Each row is a point on a tangle of strands that fork and nearly touch. The rows are in no order.
(in the rows, 128 means zero)
Two points are linked if the straight distance between their rows is under 130. Some points are linked to none.
tutar: [142 103 100  78 156 130 168 150 146 107 137 131 129 159 163 127  90 192
 104 129 123 132  91 161  84 135  80 186 123 169 152 137]
fetik: [129 108 115  90 138 119 133 113 134 145 123 135 126 177 147 168 119 143
 151 111 123 150 111 216  53 146 123 159 102 134 129 144]
Vok: [103 165 133 109  95 161 175 125 147  86 164 109 108 146 146 150 119  75
 113 157 134 132 126 169  96 117 167 128  88 110 120  70]
vopem: [ 95 119 148 142 123  91 108 167  79  85  76 195 176 125 134 118  95 140
 119 126 126  79 104 127 177 147  96 160 133 154 136 138]
Gora: [132 154 146 139 133 109  91 127 121 134 103 171 145 123 158 114 111 105
 154 152 150 104 129 126 181 170  55 187 169 137 108 141]
luti: [ 96 109 128 146 112 112 201 168  91  81 108 163 153 118 131  93  95 129
 112 157  89  91  95 142 163 101  97 160  98 151 126 153]
milat: [120 205 166 153  85 191 106  92  87 163 131 140 119 175 105 150 170  78
 169 129 165 124 150  74 167 148 175 105 110  90 123 151]
Puvet: [ 95 179 175 146 100 206 136 125  96 153 127 179 100 141 113 111 114 142
 124 137 152 142 140 122 105 146 175 108 153 133 149 100]
danof: [132  74 122 113 146 151 171  98 154  86  96 167 166 143 103 108 189 127
 185 116 124 118 121 118 172 147  72 125 136 192 120 148]
vin: [121 136 106 120 116 130 101  92  97 155 158 192  85 175 166 132 100 109
 128  97 123 148 130 116  92 178 197 129 107 109 127 164]
Dag: [165 123 130 181 130 153 166 116 169 104  85 114 106  48 107 138 178 137
 167 147 149  90 139 118 169 124  79 111 126  92 116 133]
sunol: [144 176 117  88 133  79 117 110 180 145 133 106 139 162 117 127 105 196
 137 131 139 161 134 138 121 116  70 168 116 133 122 134]
tez: [ 97 157 137  97 112 121 159 152 138  96  98 124 169 130  77 150 179 153
 120 156 151 101 131 149 142 106  76 158 129 147 142  80]
Turi: [ 89 152 135 114 108 124 122  50 120 164 144 140  41 142 112 127 176  79
 102 111 124  71 172 104  92 134 134  81 132 112 122 126]
Lin: [121  95 126 126 117 115 125 138 161 113 159  93 101 124  78 168 130  93
 108  93 137  98 163 137  76 167 172  95 115 137 141  94]
pev: [142 185 180 173 104 156 109 141 143 114  77 124 134  92 111 162 129 161
 159 126 180 121 137  80 167 152 122 123 142 116 127 133]
ziza: [ 89  93 156 174 139 153  95 170  95 124 118 123 155  95 149 115  75 102
 141  72  67 115 106  61 187 112 116 114 160 180 150 121]
faz: [109 128 186 174 134 133 109 160  97 114 118  82 151  80 161  96  99  86
 110  96 115 130 126  36 202  96 101 127 147 146 151 140]
Keku: [ 91 168  84  96  82 131 166 117 104 119 155 167  88 169 145 150 109  95
 106 104  92  99 136 137 134 144 186  84 114 123 126 129]
Ref: [145 186 145  92 114 148 134  87  95 119 145 113  76 166 113 178 143 137
 149 131 137 131 157 171  81 129 109  70  93  72 107  96]
pogus: [116 111 102 142 129 121 141 171 147 128 141 124 136  88 123 117 107  92
 117 124  96 124  80 177  96 101 183 138 134 128 134  73]
Mufid: [114 105  97 154 145 116 182 167 112 127 112 146 143 101 123  74  85 117
 124 138  60 128  70 146 159  81 132 177 124 129 133 155]
popa: [124 167 158 133  90 163 143 140  87 135 145 159 134 141 149 134 105 157
 109 153 166 129 151 155 116 139 153 115 127 134 115 102]
feso: [140 176 157 141  78 172 148 126 140 111 117 167 109  70 116 155 132 150
 172 141 160 104 124 109 178 139 128 100 146  94 135 113]
piniv: [121 199 159  91 116 132 155 108 128 115 147 106  96 126 125 166 138 114
 107 157 149 140 158 167  78 121 117 114  96 100 120  90]
vaze: [113 137 141 102 122 146 110 174  91 119 132 138 132 138 174 159  54 219
 115 114 115 150 145 126 106 160 126 136 141 178 129 110]
fov: [181 192 142 148 145 168  81 120  88 182 129 141 112 157 120 143 173 147
 136 110 195 130 168  75 108 137 116 106  86  54 119 146]
Vokev: [187 156 103 100 142 107  84  98 122 201  98 101 135 176 117 149 141 129
 143 104 158 164 145 100  92  93 126 120  78  48 134 169]
lof: [128 147 142 149 125 121 100 129 130 132  96 126 149  73 173  96 122  92
 152 169 141 111 115  83 198 127  60 146 152 105 134 148]
zusug: [174 138 119  95 143  97  82  74 151 192 133  96 121 178 128 169 150 112
 161 114 151 153 147 116  63 105 114 138 126  93 154 179]
tatuz: [117 166 105 110 107 101 148 138 123 112 147 157 105 155 149  78  94 153
  81 194 128 119 102 158 167 123 137 142 116 108 117 110]
Zuta: [150 133 106 134 151 167 108 166 116 149 149 166  93 105 172 123 114  97
 121 127 139 135 119 104 118 157 199 141 172 121 138 130]
Fek: [149 152  86 113 136  84 112 131 127 108 153 196 118 162 153 101  80 187
  91 158 134 111  99 160 116 137 114 149 134 106 149 128]
lila: [109 110 175 139 123 137  83 156  94  97 107 150 161 137 134 108 118 110
 132  93  86 134 121  64 208 141  77 104 156 194 156 129]
rulo: [136 116 152 116 146  83  66 106  85 173 100 141 160 123 155 133  81 161
 122 100 125 167 165 106 139 138  69 125 159 159 132 122]
ras: [ 83 127 156 125 102 131 229 158  86  92 106 120 159 124 124 110 126 118
 127 146 111 134 134 138 153 111  81 137 120 169 116 126]
Telem: [130 116 164 161 131 114 102 131 117  98 116 130 138  91 135 130 137 114
 137  94 121 172 137  47 153 127  63 130 128 123 111 159]
Sof: [ 80 105 118  99 157 115 145 176  88 118 112 156  95 124 133 136 144 119
 129 100 121 145 121 198  59 151 150 115 123 170 130  99]
Tomis: [150 151 116 131 174  78 108 126 152 149  99 102 158 159  92 117 147 191
 138 117 127 113 136  77 144 109  15 152 121 118 119 194]
Navob: [115  79 123 116 140 131 132 170 112 140 122 137 133  64 127 104 138 123
 122  76 140 158 123  92 112 140 139  84 158 169 164  94]
gem: [129 105 156 154 118 146 118 138 145 123  86 155 182  73 140 140 178 110
 166 164 165  98 142 137 159 138 124 159 156 117 126 112]
putib: [149 152 151 152 144 143 126 148 143  91 127 120  84 117  93 163 169 163
 131 121 154 141 154 127  97 152 105  94 143  97  96 114]
nazud: [147 159 115 140  84 158 149 105 139 109 147 145 148 154 145 135 159  85
 146 202 111  89 109 183 188 117 169 121 104 102 122 105]
Zibuz: [140  92 106  81 113 110 157 133  93 100 123 134 165 139 157 160 110 183
 148 108 118 143 171 132 150 149  58 107 131 193 110 140]
buro: [156  88 126 143 161 168 186 129 170 167 125  89  97  78 105 102 151 138
 148 176  78 113 116 165 152  88 132 135 149 130  91 103]
renod: [106 169 120 132  96 109 127 147  84 104 151 150 118 138 170 118  56 153
  97 164 160 146 134 143 147 143 133 140 132 135  92 112]
bomod: [145 117 126 100 162  86 105 137 149 149 116  74 115  95 132  99 155 122
 109 111 156 175 141  80 103 137  73 153 113 134 156 158]
kovur: [160 161  96 121 140 100 133  87 158 156 102  87  86 174  74 141 155 158
 145 135 130 169 150 173  92 155 147 114  65  82  95 177]
zol: [167 114 117  79 131 133 154 100 177 152 167  62  97 160 138 145 123 171
 140 145 153 144 162 167  73 150 134 142 101 116 120 145]
gebug: [140 136 142  59 142  86 153 118 159 171 127 100 123 171 127 110  94 201
 128 100 111 163 129 143 127 118  64 180 152 166 140 164]
robef: [111 139 146 152 143 154 115 132  99 139 114 112 141  77 195  85  83  80
 115 160 124 128 114  63 189  96 101 151 136 126 146 136]
Rerit: [ 79 123 123 144 106 128 141  76 128 156 133  93  88 126 104 102 182  52
  99 148 153 143 143 141 103 140 192 108 103 106 125 125]
mem: [ 99 122 117 193 132 172 148 165  73 136 101 137 169  87 123  95  58 151
 113 118 103 145  34 125 148  88 201 104 161 111 144 122]
Zatik: [170 131  90 140 140 167 111 149 109 127 162 203 109  87 165 118 111 133
 140 143 143 115 102 118 160 127 153 132 163 117 119 143]
nobo: [134 150 152 182 149 173 121 129  56 172 144 127 102 127 114 152 121  91
 133 152  67  90  90 190 111  88 179 101 125 111 137  83]
bim: [131 148 118 105 127 143 115  61 133 178 178 140  98 155 135 110 192  63
 118 133 135 104 167  93 106 129 132  93 108  83 143 147]
Kese: [126 140 114 157 164  94  90 134 107 121 122 152 133 153 146 105  91 147
 103 136 125 114 125 145 145 152  64 185 181 143 103 167]
Gonas: [171 135 135 146 148 148 135 121 150  72 147  94 104 164  84 155 168 165
 134 144 164  91 164 146  71 135  93 115 100  72  87 118]
mepaf: [111  74  86 122 163 119 162 161 163 129 136 147  76 112 129  72 128 132
 115 117 136 128  80 183  84 142 180 159 115 110 123 128]
des: [137 146 115 118 113 166 185 111 149 120 152 113 109 139 114 119 173 141
 126 189 160  96 150 148 160 133 105 116 127  89 122 102]
nar: [141 172 149 147 118 156 164 136 110 128 130  81 131 110  98 177 148 108
 101 181 129  84 107 159 109  69 167  84 160  75 163  53]
Fevu: [140  76  74  99 149 141 160 137 154 134 158 139  63 157 137 105 138 119
 126 147 135 108 119 195  78 155 201 163 116 120 124 158]
dubab: [116 126 107 144 122 125  81 188 130 106 170 153  87 135 148 114  45 147
 113  85 128 114  95 146 130 167 212 100 119 128 132  98]
gab: [182 135 140 111 149 154 168 112 187 130 181  64 120 191 127 163 147 173
 131 133 147 125 155 161  84 136 112 192 120 139 113 148]
Piv: [127 144 159 160 138 158 158 132  98 153 118 106 116  96 123 159 125 128
 127 163  93  89  77 198 108  68 130 107 153 111 155  51]
koraf: [119 120 124 107 108 130 169 157 180  99 137  57 119 130 126 114 124 149
 129 144 130 175 146 158 117 140 158 144  98 138 117  93]
tinin: [124  74 115 138 138 116 115 150 151 133 181 116 110 125 140 157 121 126
 122  87 157 128 131 138  65 174 170 111 123 162 140 121]
Mota: [142 131 124 130 100 135 137 104 150 129 166 199 115 165 142 115 131  81
 131 144  98  93 112 144  86 138 174 167 118 122 119 123]
puz: [141 168 138 121 132 129  98 117 126 120 147 111 132  96 187 105 139 108
 125 174 164 147 154  60 173 136  83 147 151  92 112 152]
zigi: [151 170 163 137 107 176  51 113 117 144 148 144 141 154 159 128 117 130
 140 160 179 125 154  68 192 164 138 114 132 110 162 127]
danip: [121 146 173 178  96 117 129 134 132  64 112 119 137  90 109 155 104 138
 147 119 138 144 141  67 184 133 105 133 132 133 109 139]
domi: [ 88 141 135 105  99 112 154  64 113 155 139 136  43 175 133 134 137  86
 110 110 110  84 154 164  83 152 125 120 119 126 105 121]
Gamu: [118  87  94  86 155 129 153 190 118  96 119 175 138 137 136 131 138 159
  90 142 115  89 123 173 118 128 137 161 131 160 141 110]
nelu: [136 100 124 161 150 156 118 179  78 124 108 178 132 100 135 142 122 133
 136 138  95 100  84 159 129  98 199 154 143 118 107 108]
nafe: [115 124  79 138 133 105  88 120 173 110 160 139 102 173 151  88  98  92
 118 154 116 144  88 153 149 153 190 154 126 108 109 147]
kevim: [119 147 127  68 146 102 166 152 172 107 131 105 118 159 143 100  97 177
 115 143 110 124 102 141 130 122  91 199 161 172 122 137]
Zada: [126 149 140 130 127 132 120 138 121 101 121 137 106  74  96 142 165 125
 113 125 153 175 144  97  91 121 123 121 149 114 112  95]
Zene: [121 184 154 149 111 160 125 130 142 116 122 109 134  89  97 150 132  87
 121 130 148 159 107  93 116 100 167 117 160 115 139  89]
neta: [122 112 163 111 153 159  90 118 129 142 140 128 122  99 151 126 205  92
 103 134 170 129 186  72  73 120 124 121 104  90 132 109]
Ziri: [119 111 170 157 126 163  99 174  99 116  66 195 167  79 150 137 113 129
 161 101 112 113  65 110 172 130 138 143 142 164 157 129]
teso: [110 140 139 137  79 132 148  94 120 143 142  99 137 142  77 127 154  83
  86 162 148 124 161 132 101 102 200  96 120 105 124 114]
gulo: [ 94 116 156 172  97 115 127 165  89 113  57 176 171  87 151 129 110 112
 143 136 109  97 108 120 211 120 104 155 160 158 149 144]
pek: [108 113 149 171 113 122 115 121 142 119 121  97 212  78 100 109 117 113
 116 129 111 157  82  96 143  58 134 122 129 133 148  92]
rar: [ 67 117 153 166 123 163 149 166  73 119  88 157 149 106 127  96  73 143
 122 102 127 164  75  91 127 127 167 127 161 140 150 142]
boven: [137 153 110 158 125 125 135 133 182 118 148 135 133 111 151 103 109 128
 141 190 109 128  88 124 199 116 114 155 151 116 104 114]
nekap: [161 167 134 126 126 115 132  98 150 137 158 118 137 177  99 149 164 159
 129 121 155  95 177 138  69 126 119 134 104  91  92 135]
samuv: [142 105 102  93 113 125 158   4 146 174 143  99  97 194 128 178 124 123
 165  98 117  93 142 161  77 123 128 100  83 105 113 186]
vilet: [145 159 134 144 108 174 185  97 173 121 105  60 151 119  80 134 145 143
 140 213 108 135  81 172 176  88 155 121 102  92 125  90]
mokov: [110 107 125 174 107 120 135 132 151 124 103  75 157 116  62 109 173 100
  78 155 148 148 157 144  91  97 185 104 130  86 132 100]
tiliz: [ 81  96 127 141 132  81 113 151 127 116 124 151 154 110 149  62  87 105
  97 104 104 157 102 104 144 127 126 149 149 149 136 122]
Dovuf: [133 119 146 101 139  85  23 116 116 177 103  92 144 120 150 141  97 142
 117 101 161 182 151 104 115 151 115 119 135 154 162 127]
peg: [151 166 109 112 112 167 112 120 140 138 182 160 107 140 142 171 154  86
 153 126 117 114 138  97 175 133 175  83 151 109 128 116]
ris: [111  58  79 118 144 117 149 172 120 101 138 171 103  92 140  94  84 173
  96 115 145 130  84 153  72 134 166 131  99 128 135 133]
lise: [144 117 175 168 161 196 118 190  90 136  71 176 128  98 141 147 122 112
 160 117  97 101  89 141 142 114 170 147 147 144 143 119]
biz: [134 198 169 111 107 180  60  95  94 145 165 138 145 161 138 133 151  98
 151 144 189 133 153  56 169 151 158 112  79  94 136 147]
Nat: [148 130 108 109 107 101 106  25 160 171 164  94 119 188 134 149 129 109
 166 103 140 128 146 113  89 139 120 125 106 115 140 184]
Gim: [174 164 121 150 132 153  84 103 133 147 143 134 114 119 116 143 175 119
 135 127 177 133 179  88 126 154 140 116 115  79 122 134]
zes: [136 144 124  88 116  81 127 118 159 169 133  77 106 132 102 134 111 121
 114 139 156 170 121 147 104 165 142 149 101 141 151 126]
vap: [141 117 135 146 158  67 110 127 140 120 118  76 146 161 111 103 150 143
 111  92  89 143 155  73 157 119  24 145 113 139 149 202]
Zas: [129 187  91 149 119 106 158 116 157 121 112 112 132 105  93  87 145 133
 101 145 133 185 127  84 158 107  96 133 110 104 112 172]
fedil: [105 170 167 121  98 181 128  69  99 160 151 154  93 185  98 154 155  96
 164 104 116 121 172  87 127 153 163  74 121 103 109 134]
nub: [121 146 112 115  87 171 159 128 130  93 178  94 137 153 146 151 101  78
 124 129  98 125  87 162 131 101 207  78 102 105 123  81]
vude: [ 97  98  99 112 120  48 130 139 114 115 138  86 154 128 106 126 104 145
 105  70 117 166 145 122 155 144  82 101 130 189 143 137]
libef: [110 110 172 138 140  95  91 139  56  90  91 179 165 169 144 124  76 158
 105 101 108 107 131 128 174 150  60 124 167 163 102 124]
kado: [103 121 169 142 129 124 117 129 145 104 138 128 119 140  73 145 192 119
  93 142 130  78 146 134 101  96 140 105 141 113 126  63]
Fozod: [ 87  90 111 141 125 131 142 180 132 130 122  99 131  40 128 109  90 133
 133  67 121 142 103 130 121 108 157  94 175 163 125  98]
Zitin: [112 114 141 106 116  97 105 130  91 107  81 130 178 143 118 171 131 169
 165 106 137 126 155 108 170 150  55 130 131 165 117 139]
zadub: [130 133  98 147 117 161 147 119  78 165 138 129  97 137 126 130 137  66
 107 150  51  66 103 168 123  84 206  96 104 105 119 118]
tud: [104 135 108 117  93 145 177  96 132 129 186 106 161 154 104 148 154  87
 127 164  85 140 106 177 172  88 195  69 115 101 128  87]
Mezu: [ 91 171 174 154  94 217 142  79 103 143 153 142  84 165 100 127 128  82
 124 134 115 117 147 114 127 135 203  91 135 130 140 112]
zav: [169 118 123 154 122 170 100 144 108 152 104 197 126  92 171 112 136 109
 169 159 136  80 103 157 173 142 158 151 149 108 133 132]
tuzun: [ 80 136 142 138 129 106 104 161  97 123 106 174 140  91 145 105  80 139
 105 100 145 184 100 130 128 134 168 153 144 159 133 127]
vof: [147 127  87 139 112 132 128 123 134 136 159 185 133 162 158 110 133  87
 135 185 120  89 115 166 206 127 183 129 130 101 118 140]
mabud: [189 172 142 116 162 137  36 106 112 176 124 124 143 165 140 160 136 160
 130  90 164 134 148  71  79 116 111 110  79  76 134 162]
lar: [151 147 136 120 129  98 149 140 118  90  83 131 171 123  75 185 146 194
 157  95 142 121 147 120 129 143  41 109  98 136  98 153]
Mub: [153 137 148 131 117  92 123  73 128 161 123 120 114 169  92 176 145 142
 138  84 132 125 176 129  54 129 136 105  68  83  96 151]
kam: [121 191 143 165  98 154  61 125  94 132 139 156 118 140 153 123 117 126
 134 159 159 123 146 119 203 165 150 134 160 137 120 126]
lav: [113 128 146 113 136 133 157 136 185 120 135  97 100 124  87 109 179 100
 139 139 123 152 143 152  88 132 148 155 127 135 107 105]
mopod: [ 92 107 139 105 133 116 197 133  86  97 104 147 146 109 109 129 171 131
 143 112 119 147 150 135 120 131  64 117 158 184 112 113]
Miro: [160 158 117 140 135  62  90  99 157 151 106 100 157 142  97 127 107 201
 114 122 124 141 153  93 130 113  58 139 135 109 141 157]
dede: [130 196 157 151  82 174 152 144 127 114 146 119 130 121  90 185 127  99
 118 154 142 108 116 117 138 105 170  75 140 110 148  83]
dak: [134 103 115 120 160  95 107  85 133 159 128 107 156 144 180 123  75 163
 133 127 128 140 136 158 129 104  34 158 195 151 137 176]
Zuf: [159 166 116 107 161 100  85 115 141 122 134  97 120 125 150 117 146 131
 109 152 166 167 147  58 127 134  72 150 115  89 128 171]
bopov: [142 125 104 111 118 108  83  89 143 140 184 150 105 171 165 107 109  69
 133 125 132 165 120 131 116 178 167 137 114 106 131 147]
ruku: [113  67  78  82 160  91 149 171 103  68 123 148 150 152 142  93 115 168
 107 111  99 120 100 132 152 133 130 131 111 179 146 119]
Lolaf: [117 132  92 115 101 158 159 104  93 131 142 178 115 155 136 151 132  85
 118 127  73  48 113 136 160 109 185  86 117 129 101 130]
Rok: [101 107  79 152 138 122 132 189  83 137 118 123 152  49 129  90  84 118
 131  77  80 126  86 136 130  75 153 108 156 136 132 117]
lov: [133 103 146 149 132 149 146 147 104 168 117 143 166  63 164  81 117  83
 125 140  95 129  99  86 149  78  92 144 129 129 140 116]
Sulo: [139 124 133 127 102  96 134 131 144 126 156 155 145 102 127 107 120 146
 111 133 139 138 140 115 134 124  82 136 159 162 124 120]
Vav: [ 76 100 154 106 116 102 137 152 112 144 112 117  77 133 110 146 155  74
 134 108 134 135 111 210  65 181 154 120 100 157 131  86]
vaz: [ 78 101  78 121 112 112 154 172 135 121 135  91 128  51 119  92 101 116
 142  90 169 129 103 158 113 149 155  91 140 137 142 110]
mes: [134 141 136 132 116 180 108 118 113 160 169 165  95 153 161 118  98  91
 134 108 130 107 141  84 103 168 194 127 135 154 138 148]
Vemu: [123 103 152 121 128 130 102 141 123 159 124 130 133  88 111 141 141 149
 113  69 166 184 159  66 110 160 131  84 135 168 163 111]
lan: [122 118 109 128 135  71 176 165 126  81 132  80 118 109 114 145 137 145
 140  86 110 153 150  97 146 133  72 118 141 162 119 148]
gosan: [130 102 173 126 141  69 107 113  83 151 111 143 153 169 159 133  58 168
 123  95  90 108 163 138 146 139  35 111 147 146 123 134]
kila: [138 156 101 131 126 122 143 101 173 115 147  84  76 168  69 126 178  97
 123 129 127 169 145 146 108 160 169 106  82  97 108 158]
Par: [134  69 154 131 150 144 136 135 167 117  84 146 178 102 111 115 185 117
 157 143 142 116 139  98 156 127  79 161 145 157 121 132]
motam: [148 151 141 101 137 130 154 130 170  73 111  96 164 135 115 163 153 201
 163 125 137 116 144 124 132 144  35 171  96 134 104 138]
lonut: [133  73  85 130 188 114  87 129 148  77 134 186 145 143 151 120 118 162
  95 100 129 113  63 121 122 110 121 164 163 151 151 151]
noda: [ 96 116 120  59 138 109 172 141 112 112 103 146  98 142 121 133 150 135
 124 110 125 171 121 183  83 136  78 119 143 181 124 101]
pog: [103  93 134 160 136 130 134 119 151 137 117  79 185  80  67 107 174 111
  98 125 117 165 101 148 103  71 162  99 136 122 143  86]
sebet: [116  96 111 130 191  77 106 108 118 133 124 129 118 167 159 104  90 160
  87 112  85 139 105 159 125 143  50 165 176 143 141 190]
dap: [172 135  95  85 113 113 138  95 162 149 120  63 110 183 110 176 119 161
 162 146 130 131 172 179 103 127 161 125  74  76 125 164]
Kasam: [ 95 101 152 156 110  97 112 110 152 124 140 109  97 146  80 134 169 110
  90 100 134  89 177 116  58 125 148  78 109 110 132  86]
mim: [130 153 131 153  70 162 175  80 139 119 124  95 178 136 100 168 157  96
 135 191 114 116 110 168 173  90 167 101 103  95 119  88]
zagut: [161  89  73 134 146 141 160 143 133 127 154 146 123 145 134 129 128 118
 119 164 103  77 131 170 119 115 205 175 127 105 119 145]
Bere: [147 133 143 158  99 153 186 101 134 109  96 132 107  49 140 145 124 138
 169 169 137  95 107 132 190 129 106  88 143 103 114 130]
Zanok: [147 115 155 168 144 147 112 135 137 132 116 108 119  91  72 142 209 117
 125 159 119  97 140 152 116  85 124 110 139  98 144  79]
Gup: [128 137 116  89 148  85 107 130 167 169 126 108 145 137 126 108 144 112
 132 140 156 174 166 120 100 140 117 173 133 139 161 157]
Kozer: [120  59  82 132 175 109 100 159 145 126 139 167 154 114 162  71 129 129
 100 130 124 151  95 112 137 137 114 156 161 161 141 144]
fona: [122 135 178 110 157 124  79 109  89 110 110 141 169 142 156 126 147 110
 152  90  98 120 126  45 196 154  26 115 154 190 161 144]
lok: [118 111 136  89 149 148 108 139 128 140 119 129 164  94 152  95 195 100
 133 166 176 153 162  76 105 110  95 153 110 117 125 124]
Vulir: [ 95  83 131 108 107 111 168 130 158 158 133  87  71 149  99 126 123  98
 124 122 125 112 143 186  70 181 156 146  75 158 131 113]
zut: [134 152  90 103  78 117 145 103 115 125 152 114  62 152 138 160 136  89
 118 113 112  88 150 160  90 154 167 106  90 139 105 139]
gis: [130 131 147 141 137 124  94 159 120 118 154 137  95 129 173 126  43 184
 116  98 128 139 139 137 118 173 173 116 157 172 123 111]
nopot: [154 130 151 162 110 161 103 129 135 148 125 162 154 110 157 127 155  72
 176 159 161  75 137 153 141 141 152 157 135 102 106 122]
gune: [128 110 134 115  94 101 126  43 139 165  92  99  71 181 106 165 130  95
 165 102 119 102 160 149  68 132 129  84  68  85 106 153]
birid: [116  80 101  91 144 121 122 108 137 103 114 152 169 143 136 106 149 132
 158 115 117 152 122  92 166 134  93 151 160 216 116 128]
Zurib: [130 131 144 121 112 166 197 139 178 104 127  54 145 120  99  99 111 141
 129 164 100 147 103 173 158  90 163 142 104 130 123 100]
vobet: [141 147 114 154  88 144  96 139 109 123 150 152 137 129 150 132 101 102
 111 168 149 106 143 143 197 138 198 130 148 116 116 110]
nep: [116 100 101 139 125 126 108 181 121  83 150 141 119 100 134  90  70 146
  99 115 148 128  71 161 107 139 228 132  98  88 138 126]
Geb: [113 121 120 131 132 126 164 137 149 158 108 132 140  82 141  52 102  90
 125 150  71 153  99 101 154  67 124 173 135 136 137 143]
Fozil: [162 133 136 103 132 151 169 123 182  81 148  98 149 149 139 145 139 170
 155 159 146 115 127 171 109 150  76 186 131 139 105 128]
ziruf: [148 118 151 115 131 162 102  88 149 170 163 106 102 112 161 136 178  55
 128 132 145 109 172  69  83 112 172 100 102  93 148 107]
git: [145 110 108 112 161  45 103 108 141 134  88  97 159 155  98 141 141 152
 126  79  90 177 141  85 133  98  54 107 100 161 146 178]
Zatir: [156  86  97 133 166 128 152 169 139  69 134 172 129 114 151 137  93 193
  88 133 117  99  70 125 127 105 120 152 153 117 160 162]
bonu: [109  77 112 126 104 115 151  82 144 163 144  92  68 138 104 121 157  71
 125 134 134 118 157 143 101 200 177 120  92 135 125 138]
tav: [136  83 119  91 144  54 101 114 137 147  94  99 145 137 124 151  83 165
 154  67 107 177 136 111 144 133  71  86 130 191 150 161]
tafuf: [129 116  97 129 128  86 108 146 164 115 160  74 116  66 105 113  88 122
 136  92 161 157 115 120 111 167 136 110 135 132 123 112]
bimav: [132  91 130 111 135 127 136 163  81  75 134 165 131 134 173 153  89 189
 116  93 118 126 138 132 139 141  90 114 124 200 114 124]
zugal: [143 120 101 125 151 122 132 164 137  86 161 164 118 150 164 133  93 214
  83 153 133  96 104 145 111 146  83 175 148 136 140 150]
muno: [138 166 117 127 122 135 135 101 203 109 154 112 115 145  90 123 184  84
 131 156 108 137 141 124 116 112 174 130 118 111 112 117]
Fol: [140  89 138  83 157  81  55 104 140 184  93  97 182 140 163 157 140 151
 147 107 164 171 160 100 100 122  92 113 110 112 160 151]
Memep: [146  97 117  99 153  87 157  89 163 179 109 101 163 169 133 128  94 186
 156 104 114 158 143 160 138  83  44 152 153 141 144 189]
Tila: [119 148 130 177 143 167 108 166  85 142 115 128 162  82 133 120  84 116
 129 123  99 142  68 138 132  89 222 149 152 114 120 111]
gapi: [158 121 147 141 124 116  83 125 138 167 137 123 103 121 117 149 154 135
 113 101 166 174 178  88  82 154 157 101 110 133 128 128]
duz: [ 86 117 153 121 129 145  87 146  75 117  95 151 155 117 120 132 122 137
 143  83 131 187 140  61 177 138 111 100 148 203 133 122]
duzod: [145 112 143 155 150 153 148 152 176 119  88 115 133  78  74 137 194 154
 158 157 108  73 136 144 144  96  93 134 132 100 112 106]
gite: [151 106 100 114 130 158 156 176 120 107 130 160 129 135 159 134 137 136
 115 182 118  68 132 170 114 119 146 165 124 109 114  89]
lis: [143 157 136 176 140 136 127 160 125  93 100 138 142  72 115 135 163 106
 113 114 153 192 124  63 126 106 107 119 129  92  96 149]
rer: [115  57  73 101 151 103 114 101 129  85 133 132 162 172 154  90 122 162
 116 125 103 139 122 145 162 151  88 130 135 206 127 134]
tasaf: [159 120 138 115 163 120  86 111  98 186 142 159 174 187 180 170 123 139
 165  65 142 125 129 152  52 116 116 159 135 122 132 164]
Vum: [108  88  71 127 152  94 149 207 109 104 128 129 134  95 121  84  76 157
 118  98  78 107  80 142 143  79 131 145 128 129 134 156]
guga: [150 140 160 144 154 161 183 114 186 143  94  75 110  90  55 121 186 160
 136 170  98 102 116 141 159  86 126 142 136 120 119 120]

Follow the links from the first point to the second, and from the first to the third. Name the last point that the two ways share.
lise / mim / sebet | zugal
Tomis / fona / rar | gebug
nekap / vap / zes | lof
nobo / Mufid / Kasam | Zada
nar / Bere / robef | Zada

A fork is a point with three links, a tip a point with one. Leave the first point through the second and follow the links. Name the first fork or tip that comes.
Vemu / gapi | Zada
birid / rer | mim
kam / zigi | zugal
mem / Tila | Fol
Zene / dede | lok
teso / Rerit | Mufid
gab / Fozil | nafe
nekap / Mub | Fozod

A fork is a point with three links. Follow the links from the first point to the second and name the forks in between, in order.
Vav / tuzun | Mufid > robef > lof > gebug > zugal
Kozer / Zuf | zugal > gebug > lof
kevim / lan | gebug
tud / zes | mim > zugal > gebug > lof
Telem / lok | Zada
Miro / Sof | gebug > lof > robef > Mufid
Zuf / teso | lof > robef > Mufid
